A landscape with many peaks, sampled at points; each row gives a point and its height.
A climber steps from a point to whichever of its 2 nearest points has the largest rise for the distance, and stops where none of them is higher. Distance is the straight distance between rows; heights are no part of it.
Pizo (h 1.27): [ 13   4  18  -5  -7  11  16   3 -19   6   5 -13   2   3  -6  15   8   1
   1  -2   4   2  20  -8  -3  -9 -11   6  -4  -6 -18   9   7  11  -1   2]
fazu (h 4.97): [  7   9   3  -3   4   3   7   2  17   2 -16   9   8   0  10  11   6   3
  10  12   0  10  -1  21 -27   7  -7  -2   6  -8   7  -4  -2   6  -6   6]
mebo (h 0.98): [  5   9  14   4   0   3   1  -5   3   6  -5  -7  -7   7  -2   6  16  -2
   5  13  -4  12  11   0 -13  -3  -6  15   4  -7 -12  -7 -10  -1  -2   8]
bonuk (h 2.49): [ 12 -19   4  -7  -9   2   5   2  -3  -8  -1  -8   1  -8   4 -12 -14   2
  -3 -10  -4 -16   3 -12  28  -4   0  -7  -7   1   0   2   7  10  -7  -9]
Rolas (h 4.80): [  2   8  -2   2   3  -6  -2   1  14   2 -14   1  17   1  11  11  15   4
  12   9   3  10   2  11 -28   6 -10  -2   0  -2   9  -4  -4  -5  -5   1]
Gedif (h 5.34): [11  7  6 -7 -4 11 10  6 21 -6 -7  5 -1  6  3  7 -4  1  8  5  2  2  0 21
 -9 10 -1 -4 11 -9  9 -5 -5  7 -8  3]
lotol (h 2.46): [  9  11   7  -2  -1  14   7   3  -8 -10  16  -5  11   2  -9  15  -9  -2
  11   3  14   8   8   5   3  -7   6  -7  -1  -5  -8   6  -6  -1   7   0]
puv (h 2.48): [  3  -4  -6   3 -13   3  -3  13  -1   0   4  -9   4  -6  -4  -1  -4   0
   1   1   0  -1   5  -9  10  -6   4   2  -5   2  -3   3  -4  -7   5  -3]
Daz (h 4.96): [ 12  -5   9   2  -3   8  -2  -6 -21   1   2 -12  -9  -4   1   4  -2  -3
   0 -11  -2  -2  13 -12  25 -10  -5   0  -6   3 -10   2  15  13  -3  -6]
Kenib (h 2.80): [ -9   8   7   2   4  -1   4  -2  -1   7   8  -1 -12  14  -7   4  12  -4
 -12  13  -1  10  -7  -6 -13  11   2  18   6  -9 -15  -5 -12  20  -5  19]
vep (h 0.61): [  3  -3   2  -5   1   6   4  13   9  -3   5  10   5   4  -7   1  -8   8
  -4  10  10   4 -12   7   3  11  10   6   7  -7 -10  -2 -12  12   2  16]
kun (h 0.62): [-14   1  -9  14  12 -11  -8  -6  10   8 -14  12 -10   4   2   1  10   2
  -4  11  -7   7  -5   8 -13  11 -11  12  -4   0   2  -9  -1  -2  -9   6]
tif (h 5.77): [  8   4  -4   4  -6   1   4   0  18  -8 -10   6 -10   8   2  -6  -8  -1
   4   1  -4  -2  -2  23 -11   8   1  -5   3  -5  12  -4  -4   1  -8  -9]
Koref (h 4.02): [ -6   1  -5  -8  16 -11  -9   9   6  -3  -4  14  25  -9   8   6   1   9
   7  11   9  12 -14   7 -25   4  -3  -2   0   5   0  -3   0   0  10   8]
dof (h 2.97): [  1   5  -3  -7   1 -11  -6   5  -1  -3   4  -9   6  -2   3  10  19  -3
   3   7   6  14   0  -6 -20   2   6   3   4  -7  -2  -1  -4  -2  10   4]
gegel (h 4.01): [ -2  -2   0  -9   3  -1   6   2 -14  -3   7  -2   5  -5   2  12   2   6
  -8   5   8   7  -2  -5   4  -2   3  -6   5  -5  -8   1   5   8   0   5]
bupo (h 3.02): [  3  -7  -4  -6  -5  -5   4  -6  13  -5  -6  -7 -12  -4   3  -3   6   1
  -2 -13  -9 -11   4   8   1   0   9 -10   4  -3  16   1   6  -9  -1  -7]
bote (h 3.29): [ -5  -2  -8  16  -7  -6  -6   0  16   8 -12   3   1   4   3 -10   4  -2
   4   3  -6  -4  -2   2  -9   6  -6   9  -8   9   9  -3  -8 -19  -1  -6]
ditu (h 3.56): [ -7  -3   0   3  15   1  -4  -2 -34   3  14  10   5   1  -2   3 -14   2
  -6  -7  11   7   5 -13  24 -12   0 -14   3   5  -9  11  16   5  10  -4]
paz (h 2.72): [  9  -5  -1 -11 -11   6   6   8   7  -5   4 -12   1  -5  -3  -1   2  -1
  -2  -5   2  -3  -3  -1  14   1  11  -3   1  -7   3  -3  -4  -1   1   2]
sikop (h 2.95): [  6  -4   5   2  -3  12   0  12 -22   9   9  -3   8  -3  -6   6  -6   4
  -1   0   9   1  10 -15  12 -10  -1   7  -6  -4 -16   8  -1   7   4  10]
meza (h 2.96): [ -9  -1  -6  -3  -6  -9  -2  -9   2  -3   1   1  -4  -5   0  -4  -3  -1
   2 -14  -7 -16  11   4 -17  -8  -2 -13  -3  14  11  12  11 -18  13 -21]
zukig (h 2.77): [  5  11  -3  -1  -5   2  -2  10   1  -5   9 -10   5   3  -2  11   4  -4
   9   4   8  12   4   5  -9  -5   9   4  -2  -5  -5   2  -9  -6  10   1]
Dedu (h 3.96): [ 15 -11  18 -17   7  13   3   1 -23   7   2 -18   3 -13   7   6   8   4
  -2 -12   1  -4   4 -17  31 -12  -6  -3  -7  -3 -12   0  20  16  -2  10]
Dimub (h 0.72): [ -8   4  -3   6  12 -10  -6  -7   3   8  -7   9  -1   4   1   8  11   2
  -4  11  -3  14  -4   2 -12   9  -8   9   2  -2  -7  -9   1   2  -2  15]
Zed (h 1.13): [ 10  -3  -4 -20  -2   3   9  17  24  -7  -6   4  15  -1  10   8   6  10
   0  -1  11   3 -14  15 -17  14   3  -7  13 -12  19  -6  -5   8   0  13]
zaliz (h 4.27): [ -4   6   1 -12  16  -2  -4   1  -3  -5   2  11  23  -9   6   9   0  10
   4   8   9   9 -15   3 -11  -4   4  -4   3   4  -6   2   1  -4  12   7]
gimer (h 4.31): [  6   6   8  18  -7   9 -11  -3 -26   3   8  -8 -18  10 -13  -6 -15 -12
  -1  -2  -1  -1  10 -15  20 -10  -9   7  -9   7 -14   6  -1  17  -8  -8]
Ninif (h 5.74): [  9  -4  16 -11  15   9   4  -7 -20   2   9  -3  -6   2   2  10   2   9
  -6  -1   1   1   0  -7  22   0   2   2   4 -12 -18   3   7  18  -4  19]
mele (h 3.17): [ -1  13   0  -3   0   1  -7  -9  -1  -9   6  -4  -4  -1  -2   1   1  -4
  10  -5  -1   0   6   1  -3 -16   9  -7   0   6   1   7   0 -16  11 -11]
Sota (h 0.89): [ -3   4  -2   2 -11  -4   3  -1  28   2 -10   5   3   2   3 -17   1   2
  12  -9  -7 -17  -3  20 -15   8  -2  -4  -1   6  26  -1  -4 -26   5 -11]
Zetov (h 1.01): [  0   2  -4  -3   2  -3   0  14  19   3   1   4  10   5  -2   5   9   5
   3   9  11  11  -9  10 -23  17   5   9   3 -10   1  -5 -13   8   6  15]
bopos (h 2.52): [  4  18  17   1   5  12   3 -11  -6  -1   5  -1  -8   8  -4   2  -6  -3
   8   7  -2   3   4  -2  14  -8   4   2   1   1 -16   1  -9   1  -4   2]
Nozag (h 3.12): [  1   6   0 -12   1   3   5 -12  13 -12   2  -2 -16   3   0  -5   1  -3
   4 -12  -7  -6  -3  11   1   0  18 -12   8  -1  15   1   2  -8  -1  -7]
gusum (h 2.55): [ -3   7   3  10   6   6 -10  -7 -14   1   3   5  -1  -2  -9   0 -12  -6
   8   0  -4  -1   9  -4   8 -14  -3   4  -3  12 -13   6   1 -11   3  -3]
lezam (h 2.16): [ 10   6   6  -4   1  10   4  -3 -10 -11  10  -7   2  -2  -2   7 -12   0
   9  -2   7  -4   5   3  17  -8   7  -9  -1  -2  -3   7  -2   0  -1  -8]
mufu (h 4.18): [-14   1  -1   3   9  -9  -3  -8 -15   5   0  13 -10  -1  -4  -4  -5  -3
  -9  -6  -6  -1  -3 -10  13  -5  -1  -9   6  10  -2   2  15   1  -1  -3]
bekif (h 3.67): [-14   2 -15   7  10 -14  -8  -2  23   4  -9  17   9  -1   6  -9   0  -3
   8   9   3   3 -13  16 -23  13  -1  -2  -6   7  20  -7  -2  -5  -3  -3]
zepe (h 0.97): [  6  -9  -6 -12  -8   0   5   6  25  -6 -12  -5  12  -7  14  -2   7   9
   1 -10   1 -11  -6  11  -2   3   1 -13   2  -4  28  -9   0 -14  -4  -4]
Punun (h 0.79): [  3  11  -4  -2  -3   1  -7   3  19  -7  -9   5  18  -4   2   0  -2  -1
  14   2   5   2  -2  13 -19   2  -3  -4  -1   8   8  -3  -8 -19   7  -6]
ralab (h 3.48): [-15   2 -12   2   6 -19 -11  -7   9   0  -4   5  -5  -2   3  -7   9  -4
   3  -2  -2   3  -5   5 -19   3   5  -3   1   4  13   1   2 -13   4  -7]
sop (h 3.47): [  5   1   7  14  -7  13 -11   6 -28  13   9  -4  -6  -1  -6  -2 -10  -9
  -2  -1   3   5   9 -24  18 -11  -3  10  -6   3  -9   7   5  15  -1   5]
salor (h 3.62): [-10  -3  -4   0  10  -9   1   1 -17   4  10   6   1   0  -4   8   3  -2
 -14   4   7  15   1  -8  -7   3   4   2   5  -3 -14   1   1  15   7  10]
Rab (h 6.48): [  9  -9  14  -4   5  18  -5  -5 -13  -1  -1  -4   0  -5  -3  -4 -12   6
  10 -12  -3 -17   6  -5  33 -12   4  -1  -7   1  -6  12   6  -6   3  -3]
dozur (h 1.44): [  5   0   7   4 -16   5   8  14   4  13   0  -5  13   2  -7   1   3   2
   2   8   1   1   8  -9 -13   4  -9  15  -8   1 -11  -1 -13   1  -2   5]
mife (h 4.50): [ -4  -3  -7  -3  -4  -7   2   0  -5  -1 -11   4  16  -9   6  11   6   3
  -1   5   1   5   5  -5 -12  -1 -15  -7   0   9  -1  -4   5  -5  -1  -7]
Bil (h 3.04): [ -5   8  -4   6  -9  -5  -6  -8  -1  -2   2  -1   3  -3   0  -4   4  -5
   6  -8 -10  -9   8  -2 -16 -10  -2  -7  -4  19   6   4   3 -23  12 -17]
loted (h 2.92): [ 11 -12  -6  -9  -7   3   3  -1   4  -9   0 -14 -10  -7   0  -1   2  -1
  -3 -14  -5  -8   4   4  12  -5  12 -10  -1  -6   7   2   8   0   1  -6]
Dabid (h 0.23): [ -6  -4   2  -1   5  -1   2  -1   0   3  -5  10   3  -2  -2  -5 -10   5
  -4   3  -3  -6 -10  -1  15   2   5   1   5   1  -3   0  -4   0  -3   6]
sise (h 2.75): [  7 -12  -3   2 -18  -1   7   3   4  -6  -3  -1  -2  -1  -2 -14 -18   1
  -3  -4  -2 -12   2  -2  14   1  -2  -4  -9   3   3  -4  -5   4  -9 -14]
muf (h 4.95): [ -1   8  -5 -14  12  -3  -5  -1  16 -10  10   5  -1   6   5   3   7  -5
   1   5   6  14 -13   9 -14   7  16  -6  13  -9   4  -4 -10   3   6  10]
duz (h 2.12): [ -3 -20  -9  -3  -5  -2   1   6   0  -6 -13  -1  11 -16   8  -4  -4   5
  -6 -12  -5 -15   7  -3   3  -5 -11  -9  -4   6  10   0  12  -8   2 -11]
rilif (h 3.08): [ -4   5   3  13  13   9  -6  -2 -37   6  23   7   4   3  -8   2 -14  -8
   0  -4  12   8  10 -20  21 -13   0  -8  -6   6 -12  13   8  11   2   0]
pogod (h 7.17): [  5 -10   7   0  11   7  -5  -9 -15   0   3   1 -13   1   0  -5 -14   2
   1 -12  -4 -12   2  -4  33  -5   8   1  -3  -3  -6  12  12   3  -2  -3]
Sena (h 2.70): [  6  -3   6  -4  -9  15  -3  16 -11   4   6 -12  16  -9  -3   6   4   4
   3   1   6   1   7 -15  12 -10   2   8  -5  -4 -10   8   0  -3   8  10]
Luk (h 5.49): [ -3  -8  -2   1   0  -1  -3  -6  -9   0  -3  -1  -9  -5   0  -2  -5  -4
  -2 -16  -7 -12  12  -7   8 -12   1  -6  -1   8   3  10  18  -9   7 -10]
merif (h 3.51): [  5   8 -10  21  -7  -1  -9   1   8  -6   2  -2 -18  11  -9  -8  -6  -6
   5   5  -4   5   1  17 -11   2   4   8  -8  -2   0  -2 -12  -7   7  -8]
Gerig (h 2.33): [-12  14   0  10   8   1  -7 -14   1  -1   0  14  -5  -2 -12  -4 -17  -5
   4   5  -6  -6   4   7  -2  -8  -2   2  -5  15  -9   3  -4 -12   4  -5]
muvof (h 1.81): [ -2  -5   1  -1  -8   7   3  -1  -5  -8   5   1   5  -5  -4 -11 -22   1
   2 -12  -2 -23   5  -6  20 -11   0  -8  -2   9   1  11   2 -10   3 -15]
nenaz (h 3.26): [ -1  -3  -3 -17   9  -1  -2  -5   1  -9  -7  -1   3 -10  10   7   5  11
  -1  -6  -2  -2  -4   5   7  -8   6  -9   8  -3   8   0   9  -6   3  -1]
dufi (h 0.85): [  4  -3   2  -9   1   3  14  12   9   1   3   4   7   4  -5  11   3   7
  -2   8  10   4  -5   6 -16  13   5   6   7 -12  -5  -2  -9  15   2  17]
gab (h 1.30): [ 10  -5   3 -25   3  12  12  15   9 -12  -1   4  17  -6  10   8  -4  11
  -6   0  12   0 -14  16  -3   5   9 -12  12  -9   8  -3   3   9  -1  10]
seme (h 2.93): [  7  -5  -4   9 -18  -2   1  -1   6  -3   2  -3 -15   6  -8 -18 -13  -1
  -2  -5 -10 -16   2   4   8   3   1  -3  -6   3   5  -2  -5  -1  -6 -16]
sabi (h 2.19): [  1 -25 -10  -6  -4  -3   9  11  -9  -5  -9   3  16 -17  12   1  -8   8
  -9  -3   3  -8   5  -7   8  -3 -16  -4   0  -1   1  -3  13   5  -3  -8]
pazig (h 0.93): [ -1  -7  -3  -7 -10   0   7   2  28   0 -11   4   6  -3   8 -12   2   6
   5 -11  -6 -21  -3  15  -2   6   1  -7   1   1  25  -6   1 -17  -3  -7]
beni (h 6.33): [ -1  -5   0   5   0   0   2  -1   4  -1  -3   4 -18  12  -6  -5  -7  -3
 -12   9  -4  -2  -7   3   8  12   1   6   1  -7  -6  -8  -8  16 -13   5]
vosif (h 3.83): [  5   6 -10  24 -13  -6  -4   5  21   1  -1  -2  -9  18  -7 -14   2  -5
   1   8  -2   5  -3  16 -15  18  -3  12  -9  -1  12 -11 -18  -9   2  -5]
Miku (h 5.69): [  4 -17   5  -4  -2   4   0  -7  -5  -1  -4  -9  -7 -12   1  -7  -8   6
   1 -25 -11 -26  16  -1  19 -14  -1  -5  -8   5   3  15  21  -6   7 -15]
gazap (h 0.77): [ -4  -6  -6  -9   5   4   3  -2  20  -7   2   8  -6   4   4  -3   0   3
  -7  -1  -3  -5 -19   8   1  14  15 -10  15  -5  10  -6  -6   1  -4   6]
menet (h 2.11): [ -5  17   7   7   7   3   1 -10   2  -1   0   9  -6   2  -6  -2  -9  -4
   2  14  -4   5  -3   8   1  -1  -2   6   0   6 -14  -3  -7  -1  -2   5]
geb (h 0.84): [ -6  11   4  11   3  -8   0  -4   4  13  -5   1  -3   6  -2   9  20   0
  -3  13  -1  14   7  -2 -21   5 -15  18  -2  -4 -10  -6  -5   6  -4  12]
Nub (h 4.56): [ -6   6 -10  11 -13 -13  10   8   4  11   4  -5   4  12  -4   0  11  -4
  -9  14   8  11   1   1 -28  16  -9   6  -8  -3   2 -11 -13  11  -4   1]
neme (h 4.57): [-14   2  -4  12  11 -10  -6  -9 -20   6   0  14 -11   2  -9  -2 -10  -5
 -15   1  -1   9  -2 -10   9  -2  -8   0   4   9 -13   1   8  10  -4   1]
Duruk (h 0.05): [-17  -3  -8   1  16  -9  -4 -13   8  -2  -9  18 -17   2   4  -1  -3   5
  -7   0 -10  -6 -10  12  -6   9   5  -4   8  -4  11   1   3   1  -6   1]
Vek (h 1.65): [ -3  -3  -3   0   0   2   2  -4  -6  -8   2  11   9  -5  -4  -3 -24  -1
   6  -2  -1 -14   3   3   5  -8  -4  -9  -4  13  -4  11   2  -4   0 -16]
Poz (h 3.01): [  2  18  13   6   2  10  -6  -5  -9   0  16  -4 -11   9  -9  -1   4 -12
   6   8  -1  10   2  -8  10 -10  14  11   4 -10 -15   2 -10   2   0  11]
Biveg (h 2.04): [ -8 -13  -9  -7  -6  -1  -2   8   3  -3  -5   2  16 -15   6 -10  -6   6
   0  -7  -1 -16  -4  -6   7  -5  -4  -4   0   6   7   3   3 -17   7  -7]
daf (h 4.15): [  0  -5  17 -16  10   3  14   9 -20   4   5   9  21  -5   2   9   4  22
  -5   1   9   3  -8  -4   1  -4  -5  -1   5  -9 -17   2   9  11   7  19]
Rap (h 1.64): [  1  -1   7  -5 -15   2  21  11   1  12   3  -4  10   4 -10   4   4   9
  -3   5   8  -3   8  -2 -16   7 -10  11  -4  -7 -10   5  -5  15  -8   8]
Las (h 3.23): [ -9   4   2  -2   8  -5   8   3  -6  10  11   2  -3   3  -8   3   9   2
 -10  13   5  11  -4  -8 -16   6   2  12   3  -8 -16   2  -6  17   6  21]
raz (h 5.56): [  8   7   3   8 -12   2  -3  -3  -5   6   1 -13 -16   3  -2   0   7 -12
  -2   0 -10   4   6 -10   6  -5   2   6  -3  -1  -7  -6  -4   2  -8  -2]
zaro (h 1.26): [  6  -8   1  -3 -10   2   3  18  12   5  -7  -1  14  -3   3   2   5  11
   3   8   4   1  -4  -3  -4   6  -5  16   2  -5  -4  -7 -10  -3   2  13]
zali (h 6.04): [  8  11   6   1  -7   3   3 -10   9  -3  -2  -8 -15   9   2  -3  10  -8
   2   2 -12   3   1  -1   3  -1   8   1   4  -1  -2  -8  -6  -3  -5  -4]
laz (h 1.12): [ 11   7  18  -3  -7  11   8   4  -5   5  -1 -17  -1   1  -1  13  17   2
   4   2   0   7  16  -6  -6  -9  -5  11   1  -6 -14   1  -1   1   0   6]
Vako (h 3.13): [ -8   3  -5  21  -4  -6 -11   0   4   8  -7   1   6  -1  -3  -3   0  -3
   3   9   0   3   2  -7  -8   1 -14  15  -8  13  -5  -5  -9 -11   0   0]
sepi (h 4.29): [ -1  -2   2 -12   1  -3   9   7  -5   1  -7   3  14  -8   7   8   6   9
  -4   6   6   3  -4  -2  -4   1  -5  -3   6  -4  -1  -4   1   3  -4   4]
dutu (h 0.96): [ -5  -2 -11   0   1  -4  -1   9  30   2 -10  13  12   5  13  -1   5   4
   5   2   3   2 -16  18 -13  21  -2  -8   6  -8  33  -9  -5  -3 -10   4]
kugaz (h 6.59): [  5  10   3   4  -4  -1   8  -7  21  -2  -5  -5 -13  15   6  -3  15  -6
   3   4 -11   5  -5  12  -8  10   2   0   7  -7   9 -13 -13  -6 -11   3]
roku (h 5.29): [  4  -3   3   5  -3   4  -5  -6 -18   0   0  -9 -12  -4  -1   1  -5  -5
   0 -16  -8  -2  15 -10  17 -15  -2  -4  -3   8  -2   6  17  -2   2 -14]
gonu (h 5.50): [-12  -6 -12  15  -4 -11  -3  -2   2   1  -4   4 -15   9  -8  -7  -5  -5
 -15   9  -4   4  -3   3  -2  10  -6   7  -5   0   3  -7  -6   9  -9  -2]
vodo (h 5.02): [ -3  -4 -10  12 -15  -8   3   8   0   6   0  -5  -5   9  -6   1   1  -2
 -10   9   1   5  -2  -3 -11  11  -4   9  -7   0   2  -8 -11   8  -5  -2]
Tel (h 5.98): [  5 -15   8  -7   4  12  -5  -5 -16  -4   2  -7   2 -10   0  -3 -12   4
   3 -21  -2 -21  13 -10  33 -16  -7  -4 -10   5  -3  11  18  -5   3 -12]
Fuda (h 3.52): [-10   2 -13  17   3 -13  -9  -1  20   6 -11  11  17   4  13  -6   8  -2
  16   7   2   1  -7  18 -29  15 -15   0 -13   4  25  -6  -4 -12  -5 -10]
kabe (h 1.16): [  2  -4  -5  -1  -5   0  -2  14  22   1  -6   0   7   2   2  -1   4   4
   4   5   6   5  -7   7  -6  11   3   9   3  -3   6  -8 -12 -10   6   8]
pov (h 1.04): [  5  -3  -6 -10  -3   0   6  11  25  -4 -13   3  19  -4  14   2   3   7
   7   0   6  -1  -9  16 -12  11  -5  -8   7  -8  23  -8  -4  -4  -6   0]
nagu (h 3.42): [ -7  -2 -17  20  -7 -16  -5  -1  20  11  -7   2   2   9   3 -16  11  -1
  11   3  -3  -5  -7  10 -19  20 -12   6 -13   6  23  -8  -9 -19  -2 -10]
Vol (h 4.24): [-16  -6 -13  12  -7 -19  -8  -3  -8   9  -6   5   2  -4   1  -7   2  -9
  -7  -6  -6   0   5 -17  -5   0 -13  -5   2  20   8   0  14 -11   4 -15]
sove (h 1.56): [  8  -2   2 -22   7  13   9   7  -6 -17   8  -5  15  -8   5   9  -6  10
  -3  -4  16   1  -9  10   9  -5  11 -16   4  -6   6   4   3   4   4   1]
nonaz (h 3.82): [ -8   2 -13  -1  13 -14 -13   3  19  -2  -9  15  19  -5   5  -1  -2   4
   9   8   6   8 -13  13 -27  11   0  -5  -2   5  12  -4  -3  -2   5   4]
kori (h 3.81): [ -9   2 -13  18  -4  -9 -10  -1 -20  -1   7   0 -12   1 -12  -3 -10 -11
  -7  -3   1   6  10 -10  -2 -10   0   0  -3  11  -2   7   5  -1   6 -16]
ril (h 5.09): [  9   2   8   5 -10   5   0   1  -9   8  -1 -10 -18   0   0  -4   4 -11
  -4   0 -11  -1  -3 -18  18  -4   6   5  -2  -1  -6  -2   1  11 -11   6]
figo (h 5.30): [ -3  -1   2  14   6  -2  -7 -10 -24   0   6   1 -20   6 -12  -7 -13  -8
 -12  -2  -2   4   7 -12  23  -5  -6   4  -3   6 -10   4   9  15  -5  -6]
dimog (h 7.32): [  4  -1   1  -1  -2   4   7  -6  17  -4  -6  -1 -19  11   1  -1   5  -3
  -6   6  -7  -1  -7   8  -2  17   2  -2   8 -12   2  -8  -8  13 -17   4]
Kip (h 0.12): [ -7  -5  -3   0   4  -2   1  -6  11   0 -12  13  -9   0  -1  -5  -5   5
  -2   1  -8 -10  -6   8   6   3   3   3   5   0   3   0   4  -8  -8   2]
ruk (h 4.58): [ -5   8   0 -14  15  -3  -4  -4   4  -9   3  12   8  -5   3   3   3   1
   5   5   6   8 -15   8  -9   1  14  -8  10  -3   2  -1  -2   0   4   9]
zukog (h 3.38): [-14  -5  -8 -12   9 -12  -4  -7   3  -3  -7   5   5  -9   5   0   8   6
  -1  -8  -2  -4  -8   4 -10  -5   5  -9   8   4  17   4  11 -12   6  -6]
Migo (h 4.12): [  1   9 -11  16 -11  -9  -1   5  19   5   2  -7  -4  16  -2  -6  15  -6
   3  11  -1  13  -5  10 -23  18  -3   8  -8  -3   7 -13 -16   0   0   1]
Sorap (h 4.59): [ -7   7  -6  -4  10  -3  -3  -7   9  -8  12   2 -14   9   4  -1   9 -13
  -4   4  -4  12 -13   3 -11  10  15  -3  12  -9   3  -8 -14   1   4  10]
tutub (h 3.28): [ -1  11  -3  19  -8  -4  -9  -9   2   0   0  -4 -21  10 -11 -11  -2  -8
  -2  -1  -9  -1   1   5  -3  -4   3   7  -6   5   2   1  -4 -14   2 -11]
Saz (h 4.37): [-10  -1  -7  -2  -1 -17  -5  -4 -11   3  -9   6   7  -9   9   5   6  -3
  -5  -8   1   8   7 -12  -5  -4 -16 -10   4  14   5  -2  16 -10   4 -11]
pasiv (h 2.73): [  2   7   3  20  -5   9 -12  -5 -16   4   3   0   2   2 -11   4  -7 -12
   5   2  -5  -1  15 -14   4 -15 -10   8  -8  17 -12   6  -2  -8   4  -1]
Vig (h 1.99): [  5  -1  13  -2  -6   1  14   4  -3  11   8  -6 -12  10 -14   5   5   5
 -10   4   3  -1  10  -1  -6   5  -6  18  -4 -11 -16   8  -5  25  -9  11]
Tugi (h 1.59): [  7   5  24 -10  -1   9  22   0 -13   8   9  -6  -2   7 -11   7   2   9
   0   0   6  -4  12  -2  -3  -1  -2  13  -2 -11 -19  14   1  23  -5  12]
Tupef (h 0.87): [ -9  -6 -13  -3   3 -10   2   2  24   1  -4   5   0   6   9  -6   8   1
  -7  -2  -3  -4 -16   7  -6  17   7  -9  10  -2  23  -7  -6  -5  -6   1]
Lobu (h 6.55): [  2  -7   6  -4  13   4  -2 -10 -12   1   4  -1 -15   1   0   4  -3   4
  -4  -5  -6  -3  -2  -4  22  -4   7   2   4  -5 -10   1   7   8  -3   4]
dig (h 4.82): [  6  -7  18 -21  15  10  19   4 -25   3  14  -3  10   1   2  13   4  18
  -9  -4   9   0  -4  -2  12  -2   2  -1   2 -13 -18   8  12  20   0  16]
Pesub (h 2.31): [  5 -21  -1  -5  -5   3   9   7  -8  -3  -4  -1  10 -16   7  -4 -14   6
  -7  -5   1 -13   5 -10  21  -1  -9  -4  -2   0  -5  -2   7  10  -9  -7]
livon (h 3.39): [-13   0 -17   6  14 -24 -16  -7   8   1  -5   5  -2   1   6   2  13  -6
   5   5   2  14  -1   0 -25  10  -1   2  -1   5   9  -5   1  -7   8  -6]
Gegor (h 2.94): [  0   9   6  16  -7   4 -11  -2  -1   7  -7  -3   3   1  -3   0   2  -8
   6  10  -8   2   9  -8  -6  -8  -7  13  -7  12  -9  -4  -9 -13   2   1]
zagi (h 3.35): [ 11 -13   9 -22   1  13   7  10  -2  -4   1 -16  11 -14   8   3   7  10
  -8  -6   1 -10  -7  -2  27  -7   6  -8   0  -9   0  -3   9   5   0  12]
tepog (h 3.64): [  9 -12   6 -18   9   7   6   2 -17  -3   2 -13   6 -15   9   9  10   9
 -11  -9   3  -1  -2  -9  27 -10   0 -10   1  -4  -2   0  20   7   0   8]
fef (h 0.39): [  5  -9   6  -8   4   6   8   9   3   1   3   9   5  -3  -1  -3 -10  10
  -6   6   5  -4 -12   0  15   4   6   2   5  -7  -9  -3  -5   8  -3  11]
Pubi (h 1.48): [ -3  -1   3   7   6   6   3  -8 -14  -6   9  12  -1   2  -7  -5 -30  -1
   1   0   6  -7   2   0  12  -7   1 -10  -7  11  -8  10   2   3  -3 -13]
ruke (h 3.91): [-12  -5   0   2  10  -6  -3  -5 -27   5   7  11   1  -7  -1  -4  -9  -2
  -7  -9   0   1   2 -15  19 -11  -1 -10   6  15   1   8  18   0   6  -3]
Dapi (h 3.11): [ -4   6  -6   4   4 -14 -11   2  -8   2   3  -4   6  -4   1  13  10  -8
   3   5   8  20   8 -10 -18  -3  -2   3   0   3  -9  -1   0   1  11  -2]
dopa (h 6.18): [  4  12  -1   2  -2   0   1  -4  28  -2  -5   3  -7  15   6  -9   9  -6
   9  -1  -6   3  -5  23 -16  16   3  -2   4  -7  18 -11  -9 -11  -6  -1]
livo (h 3.10): [  0   1  -2  15 -13  -3  -4  -9   3  -5   0  -2 -17   8  -9 -14 -14  -3
   2  -7 -10 -16   7   6   4  -3   2   1  -8   5   2   9  -1 -10   3 -15]
kida (h 4.64): [  3   3  -4   3  -7   0   6   6   5  -4 -12   1  19  -4  10  14  -2   3
   8   7   3   1   8  10 -24   1 -20  -5  -3   6   0  -5   1  -5  -4  -9]
Mifu (h 1.84): [  8   2  10 -19  10  13   8   2 -17 -11  15  -7  11  -7   4  11  -5   6
   0  -7  16  -1   1   0  19 -13   8 -15   0 -10  -2   7   4   1   3  -4]
vudo (h 3.61): [  4  15  14   7   4  14  -3  -5 -19   9  20  -7 -13   9  -9  -1   2 -13
   1   3   4   9   3 -12  17  -9   7  11  -1 -10 -16   7  -7  17  -2  13]
far (h 0.83): [  0   5 -11   0  -5  -4  -5   5  23  -6  -4   2  11   0   6  -8   7  -1
  16  -2   1  -4  -5  14 -20   8   2  -8  -2   7  22  -3  -6 -22   7 -13]
sido (h 1.96): [ -2  -4  -4  -7 -11   2   0   2   8  -4  -2  -1   8  -9  -1  -9 -10   2
   2 -12  -3 -19   1  -1   9  -8   6  -6  -1   9   9   8  -2 -19   9 -12]
Rudu (h 4.08): [-12  -1 -13  18  -7 -15 -16   2 -12  11  -3   1 -10   1  -4 -11   2 -13
 -13  -4  -8   3   3 -17  -4  -3  -4   4  -2  16   8  -1   8  -4   6  -7]
dap (h 3.27): [ -8   7 -11   6   4 -20 -18  -2  -1   4  -2  -4  -1   0   5   5  15 -13
   3   2   2  18   3 -13 -20   3  -5   5   0  12   1  -3   1 -10   9  -6]
rona (h 3.30): [ -6  12  -4  -3   5  -3  -3 -12   6  -9   6   3  -9   2  -3  -4  -2  -6
   8  -4  -3   0  -1  11  -7  -7  15  -4   3   1   5   8  -3 -11   6  -9]
ninu (h 4.45): [ 15  -7  17  -8   0  13   2  -3 -18   1   5 -15  -2  -5   4  -1  -5  -2
   3 -12  -1  -6   3 -18  39  -9   0  -3  -9  -3  -8   3  12  18  -8   1]
zezu (h 2.32): [  4   1  11  -1  -2   3   9  -1  -4  10   3 -10 -15  10  -5   4   9  -1
 -10   6  -5   3   0 -10   0   5   0  13   1 -10 -14  -3  -3  22 -11  16]
mabad (h 4.26): [ -5   9  -1   3   6  -3  -9  -6  11  -4  10  -3 -15  11   4  -3  16 -16
   1  11  -5  16  -7  -1 -13   4  12  12  10 -11  -5  -7 -13  -3   5  11]
muma (h 3.09): [  7 -15   6 -19   4  11   5   3   2 -10 -10  -8   9 -17   7  -1  -1  11
  -2  -9  -2 -12  -2   4  22 -11   3  -8   0  -5   3  -2   7  -7   2   0]
lerim (h 4.40): [  7   5  13  -1   1  12  -3  -5 -19   9  12 -13 -18   4  -3  -3   5 -12
  -3  -1  -6   7   4 -23  18  -6   9   7   3  -8 -11   3   4  23  -8  10]

Where does a climber stop that starts at each point below?
meza -> pogod
Mifu -> ralab
pasiv -> muf
bekif -> muf
rilif -> figo
muma -> pogod
puv -> rona
